A landscape with many valleys, sampled at points; each row gives a point and its height.
A ball rolls from a point to the lowest of its 2 nearest points, and stops where none of them is lower. Distance is the straight distance between rows; heights are no part of it.
z360: [ 97 161 140 160 193 137 102 171 142 117 119 124 153 184 110  80 174 146
  97 110 124 184 120 117 124 135 135 143 103 172 190 109 119 112 144 174
 120 117 149 102 128 128]  (h 305)
z588: [147 159 133 125 103 108 176 153 132 134 115 149 126 101 138 141 109  98
 141 124 121 121  89 155 158 118 146 132 102 129 116 135 145 123 145 151
 147 149 145 144 140 121]  (h 227)
z202: [ 99  60 154 126 130 132  88 110 110 127 112  97 126 174 118 118 136 145
  87 141 128 151 173 125  98 127 123  95 156 127 143 181 111 134 121 126
 137 109  75 132  79 102]  (h 152)
z265: [122 162 125 151  98  82 145 165 153 124 116 130 107 133 137 133 138  95
  87 125 179 133 135 154 148 131 187 162  94 156 173 147 130 112 158 150
 140 124 161 106 152  82]  (h 241)
z217: [151 154 145 143 154 143 118 148 161 127 124 131 112 139 136 126  99 113
 150 113 154 113  99  99 141 106 108 138  97 144 132  72 132 115 110 122
 155 137 163 114 141 154]  (h 269)
z388: [ 80  97 196  94 117 179 105 108  82 146 107 130 171 133 135  89  59 157
 153 151  62 193  90 116 128 136 100 170 166 142 112 104 127 113  87  82
 144 169  96 134  90 100]  (h 668)
z867: [145 164  95 142 182 147 104  87 126  90 155 106  68 151 108 107 181 103
 102 105 112  88 145  81 109 118  95  91 138 147 150  93  98 174 181 117
 121 117 121 119 145 167]  (h 330)
z521: [163 100  91 186 115 115 167 182 133 123  98  92 118 122 129 111 119 139
 120 136 235  71 192 173 125 119 190 153 120 128 169 140  87 127 112 117
 137 117 132 136 182 130]  (h 216)
z169: [ 66  85 163  76  40 117  92  80 102 114  94 119 133 140 152  98 143 136
 108 113  75 148 130 170 137 143  96 126 160  98 121 176 115 131 154 108
 107 127 140 141 114  78]  (h 333)
z557: [117 171  87 131 169 140  78  74 146  96 164 114  94 162 114  96 202 125
  95 111  84 118 134  94 119 139  90 103 139 129 163 118 109 149 167 152
 104 119 150 108 135 159]  (h 316)
z281: [ 95  91 177  94  72 141 102 126 125 163  77 157 102 172 115 106  74 110
 131 106 126 147  84 173 137 107 122 189 142 149 132 136 125  82  76  92
 130 137 149 152 121 104]  (h 172)
z383: [176 130 171 151 154 117 162 140 159 126 107 139  99 149 127 172 137  86
 140 123 132  83 104 114 147  98 100  45  95 159  78 115 183 156 137 142
 140  81 149 125 129 149]  (h 443)
z954: [140 112  76 121  91  89 118 109 122 141  96 146  78  94  72 163 130  92
  90 154 115 110 152 180 122 134 130 114 193  63 171 171 146 145 110 161
 114 171  75 227 131 111]  (h 392)
z68: [124  80 168 132  76 118 128 100  82 169  73 130 121 151 124  78  74 113
 119 149 116 159 117 168 171 130 149 150 152 152 164 148 126 118 105 145
 132 153 131 161 120  88]  (h 203)
z572: [121 150 110 126 153 118  64 144 157 157 117 154  82 173 111 153 157  84
  88 126 153 173 117  62 126 129 144 139 124 167 175 117 146 148 116 187
 127 116 165 100 114 101]  (h 370)
z105: [159 124 120 123 111 146  96  66 101 154 101 129  74 162  85  91 113 110
 114 107 120  80 114 133 131  90 101 151 179 132 143  98 104 126  65 108
 136 152 127 178 148 167]  (h 379)
z308: [117 185  49 133 136 107 145 111 138  77 208 157 169  89 111 140 162 149
 119 152 109 184 143  96 140 171 147  84 128 112 130 117 137 161 157 201
  71 125 111  83 106 175]  (h 252)
z428: [142  89 137 160 180 138 132 208 139 141  96 115 141 136 138 148 117 126
 148 116 197 171 132 117  99 132 186 176 112 153 162 126 131 101 114 126
 162 121 124 132 132  84]  (h 179)
z922: [128 142 142  68 134 107 144 105 124 142 138 155 100  77 119 216  98 100
 138 116  88 155  94 120 100 122 110 134 182 100  75 148 141 159 127 128
 131 150  63 180  85 125]  (h 499)
z55: [109 179 117 114 214 131 110 175 138 121 126 127  96 157 129 166 175  99
 118 104 145 195 110  56 113 156 154 172 109 145 195 123 139 118 156 163
 126 141 122 118 113 101]  (h 343)
z242: [130  98 118 112  92 125  83  75  89 143  98 128 100 135  86  98 116 115
  99 120 108 103 126 152 135 115 103 138 175  82 156 139 128 124  76 114
 125 163 116 180 134 145]  (h 390)
z298: [159  88 153 146 146 100 138 179 186 134  99 144 106 161 136 204 130 110
 103 136 163  93 145 137 117  84 132  56  74 122  74 157 169 127  79 155
 128  66 134 109 101 128]  (h 406)
z684: [149  95 126 135  89 113 144  85  78 158 105  89  99 134 168 112 110 132
 147 158 167 120 173 112 160 112 182 120 160 133 128 152 108 178 142 140
 142 123 122 144 126 115]  (h 281)
z554: [ 81 113 127  91  73 109 123 119  99 133 102 127 135 120 152 120 111 101
 100 141 115 167 130 168 118 146 146 174 160 105 163 159 107 114 126 114
 140 153 105 148 118  70]  (h 312)
z314: [170 161 135 144 103 134 164 102  96 140 107 117  94 131 147  84 123  97
 175 125 119  95  99 138 172 112 144 128 123 161 142  95 109 151 154 124
 160 153 166 147 174 145]  (h 189)
z804: [149 171 136 126 119 125 175 129 103 139 104 134 122 105 148 110 102 101
 175 126  97 106  79 159 178 116 142 169 133 139 141 125 120 127 168 120
 156 168 141 157 164 132]  (h 208)
z831: [ 69 181 147  68  57 143 127  88 156 134 134 152 127 122 156 100 136 109
 157 113  85  92  71 136 156 130  95 209 126 119 101 117 125  87 125  81
 122 128 197 117 171 131]  (h 636)
z123: [173 138  75 145 106  87 168 137 100 161 140 121 162  76 135 136  95 139
 163 197 182 149 144 135 191 152 212 172 138 137 163 125 141 157  99 182
 153 169 129 124 149 116]  (h 118)
z679: [138  66 187 171 209 172 109 165 105 143 107 117 147 170  80 126  90 135
 126 141 145 176 108  95 102 124 140 124 144 157 180 117 116 108  62 130
 146 138  79 157  78 130]  (h 113)
z449: [110 146 103 126 122  93 158 184 118 119 135 122 175 100 144 139 138 127
 134 175 147 167 131 166 127 159 183 191 113 145 143 150 129 116 172 129
 154 140 106 122 133  76]  (h 277)
z808: [106  93 188 118  74 146 100 107 111 168  78 148 118 179 128  67  72 111
 124 124 110 174  94 138 153 113 149 165 141 182 148 120 117 106  98 127
 131 130 157 133 109  88]  (h 188)
z881: [168 125 189 120 147 164 149  80  95 163  90 139  57 180 110 120 106  72
 166 116 115  77  69 124 153  92 104 122 134 182  98  82 140 143 105 110
 159 119 130 183 140 160]  (h 353)
z337: [130 112 123 148 135 146 154 174 132 129 120 100 150 134 141  87  95 160
 161 120 186  81 144 152 127 117 139 156 105 131 101 116  98 105 126  84
 136 127 147 105 161 140]  (h 231)
z623: [ 77  73 163  93 108 162  80  97  85 146 120 128 162 128 127 109  82 165
 136 148  96 158 138 112 108 142  96 152 180 115 111 115 120 122  63  82
 158 155  78 138  73 117]  (h 662)
z567: [110 127 142 111  79 116 141 137 112 143  83 123  71 130 133 133 122  74
  97  83 143  94 109 177 103 114 128 171 140 111 131 159  99 100 138  68
 138 142 138 166 162 111]  (h 131)
z912: [149 173  35 144 160 113 145 165 166 106 201 143 188 102  85 152 156 165
 131 157 167 153 162 111 151 183 161 162 138 115 188  89 137 124 110 143
  89 156 116  98 162 172]  (h 121)
z90: [112 178 109 106  56  88 130 122 156 115 133 167 144 100 131 135 149 114
  90 134  76 142 100 176 163 142 121 114  95 111 114 149 154 120 167 169
 119 142 165 115 138 117]  (h 586)
z879: [135 151 124 143 157 110 136 141 139 109 113 115  90 145 166 161 166  98
  99 130 159 138 163 102 116 130 164 104  97 154 129 142 132 175 186 170
 122  95 122  97 112  84]  (h 207)
z416: [106 172  92  83  51 118 138  66 163  97 191 152 102  76 157 155 174 130
 130 119  72 104 130 111 141 143  90  91 124  91  75 148 127 121 173 148
 100 103 168 100 132 158]  (h 535)
z170: [181 192 149 127 166 154 156  97 138 137 132 138  71 155 131 125 117  64
 206 102 137  91  71  74 175 101 111 138 115 174 132  36 133 163 116 127
 157 126 178 140 171 166]  (h 319)
z6: [115 114 115 121 115 125 140 100  62  90 130  97 151 108 152  66 157 166
 133 156  83 144 153 178 131 165 125 127 148 111 144 149  95 153 182 107
 126 159  93 162 145 100]  (h 242)
z830: [114 158  87 103 142 103 130 159 189 113 173 186 141  79 120 216 127  97
  86 118 118 145 122 112  86 148 132  86  89  92  81 138 154 137 152 152
  90 114 103 119  91 134]  (h 308)
z699: [160 115 101 133 123  92 166 186 121 155 125 131 142  86 138 172  91 119
 159 167 203 170 127 120 142 154 224 192 140 134 164 113 134 133 102 160
 169 166 129 132 138  92]  (h 139)
z485: [ 44  80 160  83  78 112 106 117  78 114  84 112 132 143 149  96 133 122
  97 116 107 172 148 182 115 157 111 141 155 101 154 197  98 125 161 104
 113 139 104 152 110  58]  (h 323)
z278: [ 72 152 131  79  89 153  97  87 127 140 148 143 149 119 142 124 121 142
 174 125  94  99  82 126 126 131  79 206 148 108  81 108 124  74  87  70
 137 147 162 118 151 137]  (h 645)
z502: [137 104 116 120  97 117 137 116 154 137 146 147 133  91 134 170 125 147
 153 131 126  80 130 125 128  99  94  86 125  86  71 150 167 112  90 117
 118 104 125 124 120 148]  (h 496)
z512: [152 160  85 127 121 101 151 137 155 118 137 160  89  82  75 166 138  90
  92 121  75  99  99 164 124 125  90  74 134  77 131 140 149 140 143 146
 101 143 105 180 153 160]  (h 361)
z336: [161 110 175 130 111 161 130  71  69 166  88 123  67 182  92  88  89 111
 155  94 110  63  95 141 151 100 110 139 162 165 107  99 107 124  93  87
 142 144 157 165 168 142]  (h 367)
z859: [ 92 178 104 116 173 131  72  90 146  80 166 145 130 144 130 112 211 135
  77 135  65 185 114  91 120 164 109 117 126 116 157 129 113 145 175 184
  93 127 134  99 121 137]  (h 300)
z186: [149  96 177 161 190 169 115 125  95 130 137 104 172 142  85  78 106 199
 141 117 103 105 113 118 121 109  75 106 124 114 110  96 121 104  79  88
 150 149 110 134 127 179]  (h 182)
z115: [166 127  80 173 112 100 156 163 170 116 139 106 131 114 118 136 134 145
 114 139 215  90 209 149 147 123 175 130 105 120 157 147 115 129 129 148
 133  90 138  96 159 141]  (h 196)
z873: [142 159  73 136 159 121 148 158 138 128 184 141 217  91 101 127 128 183
 165 177 166 144 154 131 158 182 151 178 150 137 203  89 140 110  89 126
 120 174 113  77 160 154]  (h 97)
z122: [110 122 139 162 178 125  77 150 149 101 108 107 127 179 107 118 186 154
  68 120 108 147 157 133  87 122 113 100  97 128 152 155 118 120 135 154
 116  76 113  98 106 138]  (h 170)
z26: [100 113 156 149 160 133  65 118 137  86 113 109 127 174  94 110 188 144
  43 121  63 150 154 149  98 134  80  89 124 109 164 174  96 124 139 141
 104  99 104 128 107 132]  (h 154)
z827: [128  83 153 133 182 152 121 155 146 127 115 119 153 150 134 141 118 170
 151 134 149 136 142  92  91 108 124 119 103 135 101 120 132 119 102 123
 148 106 103 108  91 122]  (h 69)
z252: [139  70 136 163 129 123  76 106 114 132  92  94 109 181 101 106 134 158
  73 136 145  89 188 139 106 108 119  70 138 123 152 165 116 133 103 125
 124  86 100 127 103 122]  (h 164)
z190: [ 98  96 143  59 105 147  83  96 115 142 133 145 160 127 121 143  90 145
 138 149 111 138 107 113 111 111  85 159 180  98  89 118 139  97  60  91
 149 137  85 138  92 137]  (h 657)
z254: [ 79 125 136  99 133 153  60 100 115  92 127 101 121 170 125  97 182 142
  65 103  64 134 123 148  78 140  65 102 138 106 143 163  90 121 150 110
 113 125 120 142 122 135]  (h 167)
z212: [158 140  97 143 100 107 154 119 107 153 139 146 187  89 144 116  92 150
 160 188 143 142 123 138 182 149 159 158 131 130 160 109 139 141  99 139
 146 168 136 101 135 128]  (h 94)
z935: [130 178 101 109 207 128 135 160 129 125 151 137 127 117 135 132 163 117
 141 130 147 173 115  71 128 159 143 178 137 151 180 101 127 125 148 135
 137 157 124 119 128 119]  (h 331)
z177: [103 138 125 181 154 156 104 159 176 124 112 119 162 172 135  67 137 164
 105 114 167 139 143 131 129 125 155 145  92 164 171 108 117 110 134 141
 117  97 183  78 149 132]  (h 288)
z957: [107  69 170 138 124 176 144 147 104 140 100  80 155 165 183  91  86 181
 161 146 158 145 175 134  86 128 168 140 129 165  67 134 120 126 143 111
 141  96 135 111 118  81]  (h 48)
z594: [151 147 144 175  81 140 131 114 129 141 103  93 119 167 144  46 117 158
 135 111 158  81 145 144 169  91 150  99 112 166 120 111  87 119 132 106
 128 110 192  97 170 154]  (h 140)
z582: [101  95 151 121 181 150 113 155 133 118 141 125 198 115 165 146 114 172
 146 145 113 174 132  99 107 144 123 116  98 137 104 119 158 130 121 137
 148 112  92  91  78 124]  (h 90)
z524: [149  90 140 180 114 159 148 114  98 132 100  71 125 161 154  45 108 184
 156 132 186  95 185 145 134  99 165 113 127 171 108 122 103 151 143 106
 126 111 163 124 178 124]  (h 117)
z817: [136 166  76 117 172 110 153 147 178 107 174 172 105  82  85 207 122  90
 100  81  98 116 108 109  69 136 109  64 106  91  86 121 124 128 156 135
  92 119  98 149 105 181]  (h 328)
z12: [172 137 135 140 193 169 129 121  91 132 116 123  92 149 110  94 118 109
 145 102 111  94 102 120 113 115 112 142 149 139 157  93 105 144 111  90
 157 169 117 140 138 170]  (h 132)
z789: [ 96 139  73  83 134  94 151 163  88 108 156 118 159  70 120 169 141 123
 124 182 134 166 134 164 120 181 171 199 151 125 155 155 130 119 134  97
 139 170  75 137 131  79]  (h 290)
z627: [120 199  98 101  77 108 148 134 178  91 182 181 186  90 130 132 143 129
 114 134  78 156  95 150 170 157 112 110  91 119 104 112 160 123 154 168
  83 127 160  84 135 159]  (h 599)
z538: [ 99 158  79 105 128 102 119 104 145 110 204 156 179  79 142 151 139 159
 123 160  94 172 148 101 125 167 129  87 107 122  78 122 147 166 151 168
  83 110 126  79  90 146]  (h 271)
z597: [158 165 158 148  57 131 162  74 114 152 111 114  96 147 146  85 113 123
 151 111 117  66 126 142 181  96 132 113 141 148 120  96 113 136 119 126
 126 119 188 126 187 149]  (h 166)
z542: [141 131 127 105  80 141 168 106 139 112 186 126 117  68 147 176 129 122
 177 111 113  69 118 119 120 119  85  90 125  93  54 156 137 113 141 105
 112 107 122 124 127 166]  (h 509)
z358: [112  94 136 195 157 184 120 138 128 128 126  78 161 176 142  54 111 211
 162 116 184 143 177 120 112 116 148 133 118 174 110  98 110 122 135 109
 132 114 162  92 158 128]  (h 96)
z57: [140 177 106 153 132 113 148 163 135 113 128 113  97 147 152 128 180 105
 109 120 178 142 160 119 129 139 177 137  95 163 172 131 123 154 192 164
 143 116 158  94 136  98]  (h 223)
z367: [105 115 164 107 194 176  82 109 105  80 138 105 126 152 101 113 157 148
 101  97  60 142 105 116  80 135  53 107 126 107 122 155  95 115 141  95
 128 140  75 143 108 138]  (h 153)
z87: [134  73 166 144 110 104  95 137 163 151  99 134 126 175 138 158 120 115
  90 131 156 122 144 111 119  93 117  60 109 130  87 157 157 130  95 156
 125  81 150  99  86 118]  (h 391)
z199: [140 148 150 181 212 144 125 171 115 131 110 142 156 159 111 102 145 126
 111 119 121 183  90 121 141 143 143 161 115 165 222 116 118 112 141 165
 128 146 143 116 132 127]  (h 318)
z323: [168 166  62 164 125 105 168 172 170 108 169 126 127 128  96 153 163 126
 107 129 201 133 188 119 148 158 181 131 109 134 175 120 132 129 133 186
 105 112 143  87 141 138]  (h 171)
z32: [112 147  82 124 132 106 129 113 151 125 174 165 147  95 122 187 124 134
  99 140  98 152 119  90 104 148 118  61 116  89  71 142 141 167 152 177
  87 106 113 104  80 146]  (h 289)
z937: [109 101 144  95 124 132 137 137 102 132 113 112  90 127 176 136 107 113
 148 102 139 119 119 123 104 119 144 143 138 140  99 147 104 127 150  99
 158 123 119 152 117  92]  (h 86)
z541: [125 124  90 109 110 113  82  95 120 134 106 135 117 111  76 138 132  89
  78 149  87 141 124 157 136 129 130 154 177  78 172 150 147 135  89 151
 122 171 100 176 133 116]  (h 401)
z943: [172  93 130 191 124 134 150 108  91 124 102  79 110 146 126  59 140 170
 111 115 177  76 196 146 127 109 142  71 121 150 148 131 103 148 145 119
 128 103 136 130 147 138]  (h 133)
z866: [135 113 144 141 155 145 151 136  55 114 116 110 164  98 140  87 108 141
 133 162 104 165 121 173 138 148 142 143 146 126 163 151 108 148 160 106
 137 180  82 170 127 110]  (h 229)
z749: [158 112 126 163 109 130 127 162 159 145 128 115 132 134 100 117 108 149
 114  94 187  47 125 152 140  84 103 118 107 101 113 124 131  73  66  94
 129 118 169 110 163 181]  (h 248)
z24: [126  83 145 155 143 113 140 211 142 138  68 120 128 142 132 138  94 109
 110 125 193 138 133 169 107 100 173 156  90 149 133 150 129  90 114 116
 142 115 134 132 132  88]  (h 195)
z581: [114 114 169 106  71 117 132 122 131 154  79 163  85 134 119 135 102  82
 101  91 137  92  77 192 142  92 127 174 133 113 136 156 126  73 101  90
 132 142 158 161 150 124]  (h 150)
z219: [ 93  78 204 124 118 168 142 148  71 144 101 123 182 132 139  90  55 165
 152 145  94 172 116 145 139 136 129 145 146 170  84 118 129  96 115  64
 132 158 113 130 113  86]  (h 673)
z406: [167  95 149 148 153 156 127 133 108 142 141 120 140 135 107 104  97 191
 165 104 161  74 120 133 129  88 102 101 131 121  98  99 116 109  77  86
 143 137 113 141 132 174]  (h 198)
z184: [164  93 128 182 147 124 108 114  98 131 115  86 101 182 103  89 158 151
  92 145 147 107 189 139 123 109 135  63 144 142 164 136 106 169 151 142
 122 102 111 135 130 153]  (h 149)
z570: [133 190  83 145 238 141 148 171 133 101 184 120 173 118 122 136 172 132
 166 106 133 176 121  77 129 172 135 161 105 147 181  77 135 121 145 146
  99 160 115 112 128 151]  (h 317)
z940: [124 117 130 116  67  96 184 149 171 109 160 179 142  62 142 208 147 135
 134 120  97  84 121 176 131 122 103  76  99  88  51 188 166 101 161 136
  97  87 108 132 133 143]  (h 462)
z840: [147 102 100 129 107 131 151  64  56 138 133  84 105  96 163  94 104 144
 189 166 138  96 166 117 152 133 162 139 182 131 135 127  93 176 159 124
 149 148 108 157 138 115]  (h 267)
z371: [175 164 132 135 149 124 186 123 171 126 133 140  61 132 100 179 145  40
 139 117 127  90 114 107 135 110 102  47 117 145  78 100 166 188 155 130
 151  91 140 157 145 141]  (h 460)
z759: [119  84 153 101 130 119 108  89 106 131 129 105 120 135 135 151 116 127
 108 151  84 165 145 112 113 135 124  95 159  98 107 170 125 156 123 135
 129 126  56 138  78 108]  (h 135)
z250: [ 86  81 160 116  92 158 156 115  91 130 118  83 140 131 189 101 104 157
 174 133 142 124 153 132  87 136 140 137 132 150  64 151 102 133 162  73
 149 108 119 135 123  74]  (h 65)
z267: [108 209  89  83  99 122 119  97 162 121 175 189 183  99 147 134 117 127
 145 143  67 161  82 111 175 151 115 160  99 117 106  82 162 128 128 154
 106 156 170  86 139 145]  (h 613)
z677: [138 176 102 166 173 109 143 153 167  84 159 112 154 143 120 130 189 147
 116 107 129 166 187 107 123 143 150 117  94 156 146 101 148 139 175 198
  94  80 137  82 112 129]  (h 211)
z130: [153 129  58 120  74  77 147 119 132 136 134 178  86  65  70 173 146  90
  86 127  96 102 133 164  99 145 123  69 170  60 122 162 142 149 120 150
  86 148  72 201 154 146]  (h 377)
z983: [ 89 163  86 117  91  77 144 186 149 113 150 132 132  99 140 162 144 106
  94 154 172 168 160 163 130 165 175 175  97 127 148 168 136 121 171 153
 133 115 140  97 133  56]  (h 260)
z744: [ 94 214  82 111 157 137  91 115 190  89 194 167 157 118 116 122 177 134
 108 119  82 176 121  87 132 159  98 123 116 120 148  97 139 141 152 163
  92 129 152  70 121 152]  (h 280)
z682: [104 136 103 111 150 125 111 150 152 112 152 133 199  97 126 127 126 157
 137 148 133 120 120 122 102 139 101 162 123 123 138  96 147 107  87  87
 135 152 114 103 128 155]  (h 37)
z907: [119 107 119 101  89 131 123  64  63 124 137  81 115 117 171  86 145 147
 164 141  96 105 178 131 130 134 124 101 168 105 123 147  97 168 170 122
 124 144 109 154 131 109]  (h 254)
z92: [160 129 116 148 151 122 160 210 147 126 120 131 134  96 148 154  99 112
 173 127 220 160 131 103 128 136 196 200 107 142 164  89 132 119 111 119
 151 130 138 119 141 100]  (h 160)
z826: [125 113 142 103 140 118 116  96 102 138 146 126 163 120 167 142 100 138
 154 170  93 178 128  86 130 137 137 129 134 126 102 134 139 151 115 141
 148 131  92 115  64 108]  (h 114)
z64: [133 186  80 172 185  99 140 142 135  84 184 141 145 128 101 151 176 143
 112 126 128 182 146 103 131 162 154  84 119 138 150 111 148 162 177 226
  64 106 102 110 105 144]  (h 233)
z904: [101 175 128 107 169 129  67 122 156 123 128 144  80 173 127 149 191  75
  80  99 107 183 100  74 115 150 129 142 122 147 181 131 128 134 168 165
 120 133 159 100 118  98]  (h 357)
z885: [124 196  36 147 142 106 157 170 176 104 200 147 156 107  79 152 167 130
 125 126 184 161 188 102 159 175 167 151 123 130 170 100 134 114 140 176
  92 125 143  91 151 142]  (h 146)
z466: [129 144 136  90  25 109 143  61 129 141 139 173 135  88 147 151 150 117
 145 138  68 106 103 156 158 123  88  90 128  93  75 172 172 128 142 155
 108 117 147 152 137 133]  (h 561)
z799: [ 67  98  97  91 111 114 125 135 102 127 116 114 141  97 143 148 129 125
 105 173 147 164 147 153  97 169 148 203 178 109 167 168 119 127 105  89
 154 158  88 140 117  72]  (h 301)
z171: [104 131 128  86  23  81 121  93 129 120 127 173 151  75 138 147 153 115
 115 132  42 128 109 196 180 138 105 109 119  85 100 155 157 117 139 152
  97 145 154 150 137 102]  (h 573)
z233: [122 114 118 157 176 115 121 143 146  96 132  92 127 147 127 143 181 136
  94 138 141 132 194 110  92 138 147 109 110 136 138 133 128 152 180 163
 110  69 109  97 104 117]  (h 190)
z803: [171 113 131 137  98 102 152 126 107 170 112 114  87 120 163 133  89 104
 150 158 186 119 146 105 152 118 195 145 141 146 140 118 116 167 130 143
 162 141 119 137 137  88]  (h 294)
z499: [ 85 191 130  79  74 119 110  95 162 124 146 160 142 110 170 118 129 119
 139 130  70 144  86 118 155 136 106 185 117 134 105 119 133 110 147 131
 131 133 195 100 144 135]  (h 626)
z842: [123 130  92  95  96 126 142  92 134  96 181 116 112  79 150 148 170 146
 138 109  93  93 139 125 103 132  87  83 129  96  87 143 122 128 173 122
 103 105 123 129 144 168]  (h 522)
z506: [156 125 100 152 137 122 110 147 133 158 140 151 196  95 116  95 110 170
 147 177 155 142 130 143 167 134 141 169 135 130 188  95 139 118  67 130
 138 165 141  95 154 152]  (h 70)
z690: [140 165 114 139 183 139  80 139 181 159 103 156  60 161  91 161 145  71
 112 109 182 139 119  48 130 113 135 138 113 155 176  81 146 140 101 160
 132 119 186 112 149 124]  (h 384)
z381: [124  98  95 154 128 137 142 173 137 134 106  89 125 124 131 107 128 142
 127 115 199  82 174 167  92 132 161 170 130 131 152 143  96 105 133  86
 130 117 130 137 160 112]  (h 232)
z332: [101 112 149 115  93 137 160 131  74 130  97 103  84 109 146 121 120 113
 127  77 130  84 119 184  83 122 130 166 155 112 103 167  93  93 159  36
 137 155 127 189 165  87]  (h 116)
z563: [145  79 155 184 134 138 130 181 140 139  74 134 103 157 101 119 100 106
  86 110 174 105 113 177 117  99 142 123 107 140 151 138 119  94  98 105
 132 125 147 135 141 125]  (h 212)
z839: [178 112 128 168 214 159 118 132 103 134 127 107 112 148  96  99 113 137
 141 130 157 120 130  88 107 110 133 133 145 151 179  96 107 143 111 105
 167 140 110 144 128 148]  (h 115)
z660: [152 122 162 144 221 178 111 121  79 103 136 118 169 117  79  90 115 152
 150 110  66 144  78 131 118 136  74 124 136 110 130 108 111 116  98  89
 152 173  93 160 120 171]  (h 165)
z868: [122  64 206 137 134 156 131 146  98 152 118 115 189 142 140 102  65 165
 152 131 133 142 104 132 126 104 111 112 123 146  78 121 133  92  74 103
 145 134 120 135  79 131]  (h 680)
z495: [144 133 145  86 157 113 157 111 106 152 120 145  82 114 141 190 118  71
 139 133 100 131 107 110 108 126 113 104 152 117  96 130 154 162 145 138
 142 136  76 167  98 107]  (h 488)
z875: [ 99 120 127 149 114 133  81 152 159 140 116 128 173 152 134  82 131 153
  99 142 144 140 138 146 136 119 125 142 111 138 137 145 130  97 104 120
 127 123 163  95 131 133]  (h 270)
z658: [ 84  90 205 100  51 136 109  75 114 139  99 125 141 163 172 100 135 131
 122 122  76 159 115 142 138 118  92  96 138 121  96 168 123 124 143 115
 102 101 151 119 103  99]  (h 346)
z257: [114 204  86 118 214 144  99 143 168  98 196 146 172 139 129 108 169 151
 143 119 105 184 120  64 142 154 104 143 128 134 172  80 145 143 153 153
 100 143 133  83 123 156]  (h 299)
z795: [112  60 173 108  76 110  97 106 139 153 107 116 138 151 165 148 113 145
 112 139 122 149 153 108 127 107 107  64 122 120  80 170 150 142 103 152
 131  84 113  89  58 105]  (h 375)
z780: [ 81 107 151  66  80 160  78  96 131 162 125 151 143 128 124 136 103 154
 157 118 121 123  87 117 116 101  88 196 150 111  79 103 129  79  53  70
 146 136 133 117 101 131]  (h 652)
z237: [181 154 167 125 158 157 155  79  91 150 133 139  79 152 132 136 110  93
 217 124 118  79  78  86 153 103 114 128 126 166  89  64 138 151 123 125
 163 133 145 148 135 169]  (h 338)
z400: [161 117 132 161 114 138 131 193 158 135  83 124 102 147  98 117 111 113
  91  83 180  46 111 172 124  93 117 133 103 117 145 123 102  88  85  83
 122 115 174 129 164 159]  (h 230)
z484: [ 86  95 167  85  58 134  89  58 125 148 131 122 126 163 159 129 143 145
 123 128  94 117 130  99 131 101  90  91 137 107  75 154 152 129 119 142
 117 103 147 107  95 126]  (h 360)
z640: [182 174 152 146 176 145 141 136 175 127 142 129 115 140 159 114 107 107
 195  90 168 105 109  67 159 115 115 129  95 163 150  42 125 145 121 118
 138 124 181 101 156 162]  (h 291)
z299: [164  72 145 154 216 147 106 149 130 140 105 103 119 171  92 160 135 135
 128 141 175 155 147  73  91 123 144 116 148 142 174 125 122 140  81 132
 140 129  85 143  96 136]  (h 95)
z385: [158 123 172 149 123 105 160 162 185 110 121 138 100 134 129 186 154  97
 114 117 148  79 121 124 116 100 104  50  62 137  66 147 165 127 145 142
 106  64 165 107 137 146]  (h 426)
z346: [116 176 107  74  25  98 144  51 151 129 170 167 127  76 151 146 144 125
 145 141  68  96 126 120 168 137 100 138 133  91  78 151 145 139 150 153
  97 115 163 134 148 156]  (h 548)
z132: [166 141 151 100 161 122 159 100 131 145 133 141  64 128 129 205 117  58
 168 129 109  97  97  90 128 103 105  72 136 137  58 107 155 180 152 124
 159 109  95 165 107 135]  (h 477)
z562: [129 152 120 132 130 120 117 151 169 132 119 145 135 122 134 136 124 108
 114 112 127 124 104 128 140 110 115 139 103 123 130 133 138 107 139 129
 140 125 158 106 140 136]  (h 249)
z418: [133 164  77 100 147 127 140 132 160 108 157 174  82  67  68 207 137  86
 100  99  78 108  91 132  82 148  95  95 140  68 115 136 125 125 129 112
  87 140  90 183 115 170]  (h 344)
z533: [127 114 138 122  96 101 162 167 179 110 133 148 103  94 133 220 145 115
  94 107 135  81 134 156  97 105 111  73  83 103  60 169 163 108 149 136
 106  68 123 121 121 122]  (h 444)
z889: [139  83 154 130 129 139 137 108  65 158 104 115 135 135 134  82  90 124
 146 149 115 148 119 145 148 131 145 144 156 137 155 141 122 133 127 118
 146 158 107 167 104 108]  (h 217)
z501: [120  86 157 165 160 169 153 174 145 125  96  85 174 158 176  91 118 196
 184 135 172 146 185 118  97 124 154 126  75 160  97  91 131 119 131 127
 144  87 139  79 130 110]  (h 71)
z605: [129  93 157 127 127 135 164 148  78 128 103  87  82 120 149 144 107 122
 148  77 163  68 132 147  91 116 140 151 127 129  83 147 101 120 163  59
 152 137 115 176 142  89]  (h 102)
z112: [139  92 135 158 136 156 122 147 120 128 136  96 179 111 132  97 101 200
 161 138 180  72 162 133 122 114 117 134 125 117  94 107 118 114  92  89
 136 125 119 117 130 146]  (h 214)
z397: [153 136 136 129 198 156 119 105  89 114 127 109 127 126  97 100 116 128
 148 126  65 129  69 122 127 140 113 152 161 105 153 111 107 128 119 110
 144 177  93 179 120 170]  (h 151)
z523: [140 113 121 130  85  76 150 131 151 149 143 159 144  81 118 174 109 128
 108 135 109 102 112 171 142 112 117  60 105  89  84 175 176 124 116 156
 107 118 105 157 117 139]  (h 481)

Where does a ball stop that starts at each point below?
z684 | z957
z190 | z385
z281 | z957
z572 | z744
z171 | z385
z24 | z506
z381 | z506
